Each row is a point on a tangle of strands that fork, close into loops and nearly touch. The rows are in no order.
In the rows, 128 means zero.
Two points are linked if the straight distance between their rows is under 121. Some points are linked to none.
<229>: [168 121 134 193 143 107 107  36  91 105 112 175 147  77 189 131 178 135
 110 140 123 155 117 172 117 162 142]
<55>: [ 59  81 138  60 176 119  99 157 155 113 133  61 102 165 111  73 100 141
 162 113 133  83 121  97 127 105 114]
<816>: [ 59  97 128 107 130 157 162 135 121 122 107 129 143 132 138 139 146 148
 197 135 129  79  90 125 123 118 118]
<532>: [ 91 130  74 127 109 110 167 138 143 188 119  83 135  88 125 144 160 137
 196 114 161  80  68 126  92 153 128]
<341>: [146 164 140 145 107 136 183 110 101 114 131 165 132 128 127 117 128  98
 171 147 123 173 180 137 120 117 114]
<793>: [191  86 141 160 106 137 137 118 141 171 123 198 154 112 158 144 156 135
 108 138 126 149 123 122 134 157 107]
<535>: [125  69 106  95 132 150 162  52  74 146 118 166 144 133 152 168 113 157
 180 158 172 112 161 120 159  99 138]
<641>: [101 101 153 128 125 133 142 133 149  93 143 164 154 152 148 104  91 138
 178 152 122 141 128 124 126  97 111]
<682>: [ 90 177 136 162 122 138 138 151 114  69 130 123  94 127 167 123 140 139
 108 135  61 162 133 171 103 100 123]
<399>: [139  88 194 122 119 136 138 140 127 110 156 126 147 129 159 131 113 142
  82 132  84 120  78 105 146 122 120]
<789>: [137 128  54 119 147  82 105 144 181 177 139  99 135 150  92 124  96 132
 158 102 191 125 150  75 135 139 142]
<703>: [ 76 118  90 123 127  96 167 124 165 169 142  68 122 128 133 110 111 163
 194 127 160  79  68 135  94 140 107]
<289>: [ 96  90 161 102 136 154 153 157 152 117 174 116 153 145  93  90  68 158
 163 133 112 142 130 131 125  80 100]
<100>: [172 132  94 146 103 144 116 149 125 162  75 177 120  93 112 103 186  94
 155 120 144 157 167 134  98 147  85]
<817>: [161 152 129  99 133 158 127 153 152 148 125 145 151 132 105 128 139 111
 115 103 135 114 124 126 118 147 140]
<104>: [181 127 103 162 104 123 113 103  99 129  66 184 133  84 133 110 184  86
 139 115 135 162 172 136  91 153  93]
<152>: [107 107 100  93 124 160 147 121 131 198  98 127 155 159 131 143 140 140
 169 119 175 101 120  91 115 150 153]
<762>: [ 98 115 180  77 124 137  88 179 151  89 174  71  98 104  79  99 113 122
  72 111  80  97 110 175 150 129 151]
<302>: [124 156 129 102 147 139 113 165 151 128 119 114 159 125 104 104 130 100
 129 102 146  90  94 119 139 155 155]
<385>: [186  97 166 108 111 191 135  98 123 193 122 182 135 123 148 166  95 137
  92 127 114 155 142 176 115 167 134]
<366>: [133 203 166 107 114 157 107 149 134 137  94  89  81 160 126 148 109 101
  88  95 128 148  94 212 124 179 109]
<871>: [154 102 177 136  99 158 166 149 110 143 137 134 145 108 180 155 138 153
  83 139  86 120  86 152 153 141 125]
<744>: [139 218 112 140 141  88 116 140 122 119 148  96  83  77  98 111 120 110
  59 130 163 100 151 190 175 156 149]
<454>: [144  96 102 152 137  89 139  59 100 109 104 163 149 133 149 157 128 136
 150 126 137 122 133  60 116 143 146]
<462>: [176 164 144 131 115 123 151 132 105 162 162  83 131 139 108 165  76 137
  75 123 115 170 154 114 142 109 122]
<102>: [190 151 116 179 117 120 119  90 109 124  82 185 114 103 167 110 175  88
  88 119 130 179 165 167  88 148  99]
<608>: [122 117 112 152 138  77 132 102 121 101 107 127 147 152 169 140 134 135
 137 143 149 106 103  41 132 105 131]
<283>: [184  76 131 132 109 164 143 120 130 181 139 176 151 114 145 162 112 137
 113 132 126 149 134 127 136 133 137]
<326>: [110  65  96  87 136 136 152  80  90 174  92 148 137 159 162 155 117 157
 182 131 162  91 124 100 140 113 152]
<640>: [171 119  65 137 142 165 132 158 149 207 135 142 110  96  57 142 136 123
 104 126 109 160 191 108 130 112  89]
<808>: [189 166 119 158 138 112 112 136 127 135 115 133 132 126 164 147 169 129
  42 120 119 134 121  92 134 131 141]
<889>: [ 89 151 127  81 164 120  99 152 163 128 129 108 143 117  80  90 103 107
 126 109 161  58 110 128 147 176 163]
<68>: [156 170 148 146 138 131 104 150 145  98 119 121 144 124 173 126 160 118
  68 120 116 132  97 144 123 124 143]
<652>: [ 93 106 137 157 138 140 146  89  87  79  98 186 162  82 184 125 170 129
 156 146 116 121 125 171 121 129 140]
<584>: [ 99 110 120 176 139  73 114  90 139  82 111 135 141 162 193 107 124 155
 157 143 152 123 103  68 110 104 115]
<16>: [145 146 143 170 132  92  81 152 187  95 169  98 142 145 123  94 147 126
 102 170 171 132 119 139 174 135 171]
<674>: [ 94 129 163 104 112 160 152 160 116  98 132 128 138 116 114 128 151 123
 125 123  75 106 104 157 117 118 129]
<679>: [186 164 116 181 118 128 103  96 118 133  77 165  94 118 188 142 175 111
  61 107 137 182 131 168  95 157 100]
<569>: [153 204 159 184 103  98 119 122 113  96 131 103  89 145 166 160 131 120
  82 142 105 182 133 123 129 129 128]
<492>: [176 120 107 122 128 127 129 118 125 148 135 152 149 157  87 159  94 113
 127 120 128 161 188  60 128 100 139]
<424>: [173  92 104 178 143 100 103  47  99 114 111 190 142  94 150 150 166 110
 123 135 120 124 138 105 111 172 147]
<225>: [130  82  86 136  85 121 168 111 112 180 114 156 148 103 137 165 159 141
 198 150 160 114 130 106 130 127 113]
<669>: [104 127 150 101 112 171 183  71  58 132 135 164 121 129 163 161 122 145
 134 154 114 140 163 169 149 119 155]
<439>: [ 67 155 145  71 179 135 108 138 148 129 144 111 117 119  56  59  68 128
 119 112 162  79 130 137 154 147 162]
<292>: [ 48 126 154  65 184 147 132 134 132 151 159 112 127 130  51  60  74 152
 145 113 155  75 117 134 137 128 128]
<604>: [158 168 161 177 132 128  94 113 118  94  75 152 143 111 182 146 162 121
  56 116 129 152  84 162  94 139 124]
<153>: [138 178 161 112 109 165 177 146  65 163 141  89  97 149 122 173  83 143
 112 130  99 178 145 139 133 141 119]
<806>: [ 82 148 138 117 117 118 112 162 114  49 151 118  86 136 129 123 155 150
 110 113  40 141 142 149 104  67 141]
<803>: [ 61 111 104 115 126 102 130 138 180 127 122  72 128 162 141 114 106 143
 196 130 141  97  70 125  84 123 105]
<200>: [171 148 113 114 112 157 146 104 115 162 127 160 126 135  84 157  97 101
 117 116 124 178 208 111 109 112 131]
<561>: [168 211  94 150 154  96 112 157 135 124 149  95 122 108 116 115 160  95
  76 114 154 136 154 140 152 128 144]
<599>: [ 92 137 168  84 119 159 132 171 121  99 147 100  98 122  80 108 137 127
 103 111  58 103 109 171 120 115 126]
<838>: [ 40  52 152  84 127 165 147 122  94 135 112 135 132 139 142 148 133 169
 206 151 130  81  99 143 140  89 127]
<423>: [102  69 181 116 127 105 135 121 115  85 152 110 131 140 138 128 111 149
 118 128  78 104  84  64 140  73  99]
<362>: [ 97 209 143 170 124 108 119 139 120  61 131 105  94 136 165 130 143 127
  96 153 101 180 142 157 107 112 132]
<541>: [159 118  82 138 127 175 132 148 127 210 108 170  86  80  67 116 184 100
 140 131 116 158 196 138 119 128  82]
<733>: [ 95  90 143 118 125 101  67 180 183  70 188  87 127 142  85  73 107 129
 131 132 132 105 115 145 154 125 141]
<728>: [184 119  56 153 146 115 140 153 163 180 142 146 125 117  99 125 141 137
 128 131 137 146 158  68 135 129 111]
<275>: [182 175 117 188 130  89  77 143 173 117 147  96 125 137 137 104 181 101
  76 136 183 161 139 145 160 130 156]
<28>: [118 144 155 125  99 164 186  80  54 152 124 133  86 140 139 185  82 144
 121 154 104 163 158 176 129 143 141]
<731>: [124  96 135 185 152 118 119  60  94  78 108 174 164  70 174 122 156 134
 150 153 118 128 103 185 126 156 146]
<609>: [ 88  89 145 137 125  94 108 137 130  38 133 133 124 143 147 116 157 143
 134 131  77 106  88  80 117  73 111]
<741>: [172 148 158 126  97 155 137 119 122 176 108 147  97 151 161 172  94 132
  90 119 112 174 122 179 106 172 119]
<882>: [181 161 123 139  97 135 143  98 116 139 109 171 103 129 107 152 107  97
 126 125 119 197 203 144  98 131 107]
<171>: [ 98 114 143 115 118  96  91 162 135  48 156  91 111 149 102 114 148 127
 125 126  73 114 119 110 142  66 123]
<212>: [109  93 133  94 136 155 170  54  67 120 139 171 136 125 162 147 112 143
 157 169 131 124 155 142 162 100 151]
<384>: [117 149 132 131 143 120  86 175 168  72 116 109 161 132 147 105 147 110
 123 123 129 115 100 142 123 129 136]
<700>: [ 98 111 129 149 125 124 171  98 111  80 122 179 150 129 159 121 128 108
 185 156 127 144 149 137 116 123 124]
<897>: [ 94 117  58 111 117 129 159 118 140 233 113  93 120 121 101 145 151 140
 183 106 174  92  98 112  95 158 142]
<180>: [ 99  96 129  75 173 130 131 131 124 143 121  75 133 175 137 106  92 143
 157 115 147  90 109  64 136 105 112]
<58>: [141 182 171 134 107 152 118 147 132 136 100 118  79 170 167 155 115 120
  95 113 112 168 101 191 117 182 102]
<494>: [106 119 137 115 115 155 167 144 106 121 114 143 160 118 112 145 164 114
 179 127 124  93 106 114 131 124 119]
<449>: [103  79 156  91 113 119  60 174 165  72 192  67 111 117  81  88 102 129
  88 124 110 104 136 167 153 126 158]
<661>: [173 188 141 155 105 104 132 140 115 139 164  75  97 150 123 164 106 125
  81 148 113 169 141 105 153 124 129]
<708>: [ 74  98 154  86 155 157 148 147 134 135 167  96 151 130  61  90  55 152
 171 115 141 111 118 120 135  89 101]
<210>: [153 143  60 133 148  94 118 155 160 168 143 130 131 115  98 107 119 132
 141 109 167 121 143  92 149 142 121]
<782>: [ 56 107  97 109 144  89  94 158 178  93 133  65 109 137 102  89  98 145
 187 119 130  76  91 125 120 122 117]
<337>: [122 112 127 152 141  74  68 161 184  93 181  81 129 122 104  94 101 124
 112 162 187 100 122 130 190 142 165]
<62>: [156 133 128 125 135 102 108 126 130 121 132 115 136 154 144 142 142 116
  83 128 128 116 123  47 157 109 151]
<478>: [172 152 103 124 131 155 119 144 141 174  98 170 143 118  84 128 175  91
 141  98 146 124 146 126 112 159 115]
<591>: [153 109  93 111 134 124 110 134 148 167 123 120 166 164  73 151  76 114
 152 102 156 136 171  54 123 114 134]

A tip is a point with one link. Name the tips that can be reached along the links from each point below, in the order of the rows.
<28> => <871>, <180>
<449> => <744>, <838>
<454> => <584>
<385> => <793>, <366>

A piece is two or more points that can be reached from each other along the links. Count, over all rows, the pieces, the separate loops (a circle has one, a figure eight two, a Y none), the forks (points with three links) and the tips (points with one).
pieces => 4
loops => 3
forks => 5
tips => 7
